Each row is a point on a tangle of strands that fork, close into loops and nearly touch. The rows are in no order.
Points whose rows are less than 98.4 apart are linked; no others are. Some points are linked to none.
q_430: [ 17  -7   3  44   3 -15  -6 -32 -28 -34  10 -23   0 -22 -41  -8  34   2
  -7 -37  27  -7 -18   7 -21 -31]
q_546: [-38   1  11 -16 -15  18   8   2 -24 -12  -3  55  12   3  13   5  25  69
  13 -17  10 -10 -13 -14   7 -20]
q_337: [  6  23 -13  38 -23  33  46 -14  11  43  37 -51  -2 -17 -58  -2 -34 -47
 -35 -26 -16  21  -6  27 -10 -20]
q_949: [ 54  -6 -31 -22 -10 -30   3  28  38 -19  -8 -10  14  -9 -17  11  37 -27
   1 -19  -4  -7  -2 -16  32 -50]
q_483: [ 22 -30 -13 -53  -1   1   2  -7  39 -55   3  12  15 -27  19   5  12  46
 -26  -3 -33 -46 -26 -24  29 -23]
q_454: [ 25   6  -8  18 -19  24 -23 -63 -34  37 -25 -44 -32 -17   1 -28 -34   5
 -32  31  25  -5  25  20 -16  36]
q_179: [  8 -43  22  25  13 -17  -5  15 -44 -10  29  27 -21  31 -28   1  27  -8
  -7 -24  30 -26 -39  26  13   2]
q_556: [ 39   2  -9 -16  20   7  -2 -45   3 -41  -9 -57  16 -40   9 -34 -36  12
 -18   8  -7 -25 -10 -12 -12  17]
q_855: [ 31  16   5  53 -13  40  46  -3  -4  43  45 -50   3  -2 -61  15 -25 -40
 -25 -28 -21 -10  -8   9 -22  27]
q_823: [ 30 -18   3  35  12 -18 -28 -25 -48 -13  10 -24 -45  -2 -12 -27   6  10
  -1   4  15  -8  13  11 -14  16]
q_627: [ 20  -3 -36 -51  -7 -10   4   3  29 -26   1 -21  26 -26  42   3 -19   2
 -18  72 -16  -1   0 -19  33  10]
q_352: [  0  16   7  20   2  24  39  14   4  40  19 -31  23 -12 -35 -19 -26 -32
  10 -41 -15  28 -23  20  13  -4]
q_626: [-16  -3  17   3  -1  -2 -39  -7   7  23 -19  41 -24  68 -24 -17   1  20
  25   1  57 -19   1  12  -2  31]
q_648: [-21  -9 -29 -39  -7 -41 -32   0  53 -67 -16  15   5 -48  57  19   9  12
  11  39  -8   1  -6 -62 -14 -23]
q_422: [-44   3 -11 -18  -5 -19 -16 -14  53 -10   9  66   6  16  10  34  21 -47
 -19  12  32  26   1 -24  16  -7]
q_322: [-18  24   5  12   9 -23  28  45   8 -51   1  -7  29  -3  19  41  31 -36
  26 -20 -18  10  18 -38 -37 -12]
q_790: [ 41 -17  27  41  18   9  10  19   9  16  34 -33 -18  16 -29   6  11 -25
   4  -3  -9 -26  15  -8  -2  41]
q_511: [ 30  -2 -20   0  -3  28  31 -42   9 -18  13 -74   5 -67  -4 -14 -46   7
 -46  13  -6 -32  -3 -21  -4   9]
q_829: [-20  -3  30  -6   5  -2 -37   1  12  17 -27  47 -26  43  14  10   6   4
  -1  22  51 -33  21  -5  -4  31]
q_984: [ 28   3 -22 -19   1   1 -38 -42 -26  -6 -26 -15   4 -13   4 -26   0  32
  -1  -8  -2   0  11  36   6  -2]
q_983: [-22   3   4   2   8  26  55  30  16  39  16 -11  35   7   0  -7 -21 -37
  22 -24 -30  29 -10   1  18  -9]
q_328: [ -5 -20  20  16  23 -33  -4  25   6   2  15  15 -21  43  11  24  24 -42
   5  27  27   6  13  -8 -10  30]
q_242: [ 27   4 -15 -19  -7   3 -10   8  33 -56 -12 -33   4 -54  15   4  -2  27
   9  16 -23 -20   5 -57   3  -6]
q_538: [ 27   5  13  62  -3  27  28  13 -15  15  51 -51 -19   1 -47   2 -22 -27
 -12  -7  -3 -13   1   1  -6  57]
q_911: [-20  18  18  33   8 -19 -21  22 -41  36 -34  28 -16  37  24  23   7  -4
  36  25   6  28  22  18 -21  30]
q_976: [-22  -9  42  11  13 -14 -10  11 -17 -46  -5  25 -43 -14  28  14   8  25
 -13   5  47 -57  47 -24 -12   3]
q_158: [ 21  20 -12  -3  -5   0  -1  -8  28 -42  10 -29   8 -53 -11  -2  12  27
  13 -21 -33 -10  11 -45 -11 -27]
q_437: [ 24 -25  18  37  29  -8  21  22  21  27  26 -16 -12  29 -14  35  10 -33
   2  28   7  -3  15 -26   8  51]
q_94: [-30 -20  30   1  -6  10   6  15 -53  38 -22  69  -5  63   0   4  18  27
   6 -27  16 -20 -41  43   0 -14]
q_4: [-10 -10  31   7   6 -12 -39   0  -6  32 -31  46 -21  71 -23 -10 -22   4
  14  -5  26 -12 -22  47 -17  27]
q_923: [-47   8   2 -20 -12  -5   8  22   0 -42   1  29   5 -13  10  19  25  35
  16 -22  20   0  13 -35   5 -33]
q_147: [-27  13  33  10   4  21   3   9 -30  39 -13   7 -13  24   4 -38  -1  28
  34 -22 -10  25  13  26 -14  18]
q_125: [ 28  16 -18  20   1 -15  -1 -32   9 -43 -11 -44   5 -46 -25 -12  25   8
  -9 -25  11   1  15 -29 -30 -53]
q_985: [ 16   6  -6 -13  17 -15 -19 -10 -26  -4 -16 -12  13  14  17 -11 -13   7
  16  14   9  15  12  38   7  26]
q_347: [-33   7  20  23   2   5  11  35 -45  71 -17  -1 -23  37  -4 -36 -39   0
  40 -10 -11  28 -14  45 -15   1]
q_20: [ -4  13  -7  14 -12   5  47  28 -41  27  37 -38 -22   2  -5 -16 -42   1
  -9   0 -19  12  -6  32  15   5]
q_194: [ 20  26 -12  -3 -13  42  28 -45  23   6  48 -59  15 -47 -30 -14 -23  -2
 -45 -16 -17   0  -1  -3 -16   6]
q_968: [-14   1  17  -9 -20  22 -32 -12 -45  48 -36  53   2  47 -17   3  15  41
  -9 -44  15 -28 -39  52 -14 -22]
q_991: [-21  13  14   8 -13  21   9  36 -18  80 -20  -4 -17  39  -2 -37 -79 -13
  27  16  -3  32 -20  59  -8  11]
q_369: [ 32 -27 -14 -50 -10 -11 -12 -27  12 -53  -5   6   3 -22  12 -19  20  38
 -26   5  14 -62 -28 -26  15 -40]
q_591: [ -1   8  -7  -6 -15  18 -42 -38 -31  44 -23  47 -15  39 -17 -19   3  21
   3 -33  16  -2 -21  57   9 -21]
q_997: [ -2   0  14  -7  14 -16  27  27  45  12   8  20  20  15  -3  36  21 -64
  13 -12   3  21   9 -13  16 -16]
q_249: [-28 -19 -29 -38 -16 -15 -38  -7  14 -47 -35  43  18 -32  38  33  18  29
  15  59   1   3   5 -32  -2  -2]
q_313: [  9   1 -15   1   4  33  17 -16  10  16   7 -36  -5 -30  18  -1 -24  30
 -11  43  11 -16  22 -16  28  41]
q_87: [  3   3  27 -11  20   4 -19  -7  -6 -32  -2  -2 -33 -27  21   4   4  26
  -2  20  27 -46  54 -31  11   9]
q_584: [-15  21  17  16  16   6  24   6 -31 -18  10 -19  -5 -17 -14 -13  28  29
  28 -55 -12  -4   9  -8 -19 -20]
q_73: [-19   8 -30 -35   8 -11  29  24   6  -3   9  -4  32  -5  40  11 -14 -41
  -1  32 -27  44  -8   3   9   5]
q_958: [ 13  24 -27 -16 -39 -31 -12  48  49 -62 -10  17  16  -8  25  52  22 -40
  -7 -13 -14  -3  18 -52 -31 -43]
q_183: [  0  24   3  10 -17  24 -50 -46 -19  67 -53  20 -18  29 -39 -12   6  14
   7 -32  -7  25 -18  55 -35 -15]
q_780: [-47   1   0  -5  -1  20  18  45  33  28   7   0  28  -7   8  -3 -12 -33
  29 -14 -34  54  12  -5  16 -25]
q_132: [ 12  32   2  -3 -23 -43   6  55  14 -50   1  22  31   7  12  69  24 -61
   4 -27 -14  -7  14 -31 -53 -24]
q_718: [-43   2   5 -26  -2  -9 -26 -14  28  10  -7  61 -10  38  33  18   9   4
  -5  28  21   6  16 -12   8  21]
q_425: [ 52 -14  -2  22  18 -11 -10  -9 -29   1  14 -46 -36 -20   7 -22  -4  -4
 -16  31   8 -25  38   1   7  21]
q_819: [ 40  12   1  16  12  14  17 -46  16   7  40 -48   0 -24 -30 -15   7 -19
 -50 -11 -17 -17   2   1 -20   7]
q_609: [ 33  -2  -8   1   8  -4   6  -6  24   8  10 -13   6 -10 -30  -3  26 -20
  -8 -31  -5  -3  -6  12  32 -18]
q_312: [ 16 -40  19  53  12 -33 -31   0 -45 -18  21  -6 -35  13 -35 -33   9   6
 -12 -15  24 -10 -17   4   1  28]
q_590: [ 27   4 -11  16   3  15 -25 -70 -24  47 -18 -22 -26   7 -22 -25   3  10
 -49  25   2   9  12  38 -25  22]
q_130: [ 35 -20 -11 -38 -36   9  -1  -6   2 -48  17   6   6 -23  -5  16  21  39
 -59  -1  15 -81 -48 -44   9 -60]
q_599: [ -8 -23   9  20  24 -24   1   2 -13  10  -7   0  13  24  -2  -9 -13 -14
  21   1  16  26 -12  37   9  31]
q_732: [-22 -44  33   8   5 -17   4  12 -49   6   5  60 -16  57  -2   3  23   2
 -13  -6  20 -20 -45  36  10   2]
q_166: [ -8  -2 -13 -19  -7  42 -33 -40  27  11 -22  -6  17 -16  -8 -18 -37  47
  17  16 -12  16  -2   0  14  40]
q_309: [-14   9  23  48  19  -1  14 -12 -29   4  21  -3  -3  -9 -41 -21  27 -12
   6 -59  -4   7 -14  11 -26 -21]
q_121: [-21  24  14   6   3   7  -1 -13 -36  -2  -8  24  -6  -6   5 -21  13  49
  25 -34   0   4   9   7 -18  -1]
q_3: [-18 -27  28  17  46  -4  31  10  -3  39 -13  16  23  33   6 -15 -19 -25
  40  -3 -19  32 -40  35   6  24]
q_848: [-24  18 -27 -37  -2 -16  -2  21  16 -34  -4  -7  12 -26  39   4 -20   2
  16  29 -37  43  20 -14  -3  -3]
q_187: [ 11   9  15 -13  27  16  -6 -18  13   2  -3  -7  -8 -34  16  -1  -6  30
   3  40   3 -21  31 -16  22  24]
q_629: [ 33   5 -24   9  -8  42   2 -50  -9  26 -21 -51  -8 -36   0  -7 -31  15
 -28  54  20 -12  20   2  26  19]
q_57: [-17   7 -31 -29 -13 -24 -27  23  47 -73  -2 -12   7 -36  51   3 -19  17
   5  30 -31  12  10 -46 -14  -8]
q_283: [-27  -5   2  -9  14 -28   7  12  38   0  20  39   2  28  14  36  17 -68
  -7   2  27  12   3  -7   5  -2]
q_573: [-15   8 -12 -16 -30 -18   3  40  24 -55   1   7   8 -11   7  33  34   7
  12 -18  12  -2  27 -48   5 -50]
q_535: [-10  21  20  16  11   3  36  38 -13 -14   8 -10  10  -5   1   5  23  -7
  29 -37 -25   6  22 -23  -9 -10]
q_361: [-12 -34 -29 -35 -31   1 -25  -2  21 -54 -24  51   8 -22  25  36  30  54
   6  47  -8 -27 -29 -32  16 -25]
q_835: [ 24   6  -8  25  14   6   8 -50  -4  46  22 -36 -23  -5 -29 -27   4 -15
 -38  18   3  12   4  19  -1  -3]
q_812: [-35  -9  24   9  37  -4  48  23  12  31  10  12  26  25  30   5  -3 -55
  17 -10 -19  33 -23  12 -11  20]
q_444: [-22 -33 -14 -49 -18   1 -10   8  34 -62  24  45  18 -20  24  18  22  29
 -10  11 -18 -28 -20 -38  13 -18]
q_928: [-29  18 -11   6  -9   8  23  39  -8  50 -13 -13  -8  43   8  -2 -57 -27
  11  32   1  52   4  36  23  14]
q_903: [-27  16 -16 -25   2 -17  24  29 -23  20  -1  -1  16  17  38 -10 -39 -23
   0  29 -17  58   8  31  16  14]
q_995: [-19   8 -13  -6  -4  22   2   0  16  59 -20   7  28  12   8 -22 -20  20
  29  27 -32  43  -8  12  33  10]
q_102: [ 13  -8 -24 -31 -29   2 -57 -34 -23   5 -32  24  -2   5  -2 -18   3  36
  -1 -30  10  13   2  37  18 -23]
q_321: [ 27  -6 -13 -20  -4 -24  12  44  31  -4   1  18  41   1 -17  34  20 -57
  10 -23 -26  10   6  -9  15 -38]

A tip is a point with one link. Name the tips that can be reached along the links from each point below, in the order of the rows.
q_430 -> q_130
q_732 -> q_4, q_183, q_780, q_425, q_609
q_835 -> q_556, q_976

A piece is all that can be reached along the links. How many separate loops has the piece of each point below (a circle has one, a figure eight two, a Y none), and how many tips (points with one link)?
q_3 -> loops 0, tips 5
q_483 -> loops 2, tips 1
q_556 -> loops 0, tips 2

Name the points in between on the shortest way along the links from the first point to the second, in order.
q_985, q_4 -> q_599 q_3 q_812 q_983 q_352 q_337 q_855 q_538 q_790 q_437 q_328 q_283 q_422 q_718 q_829 q_626
q_648, q_535 -> q_57 q_242 q_158 q_125 q_430 q_309 q_584
q_194, q_976 -> q_819 q_835 q_590 q_454 q_629 q_313 q_187 q_87
q_3, q_179 -> q_599 q_985 q_984 q_102 q_591 q_968 q_94 q_732
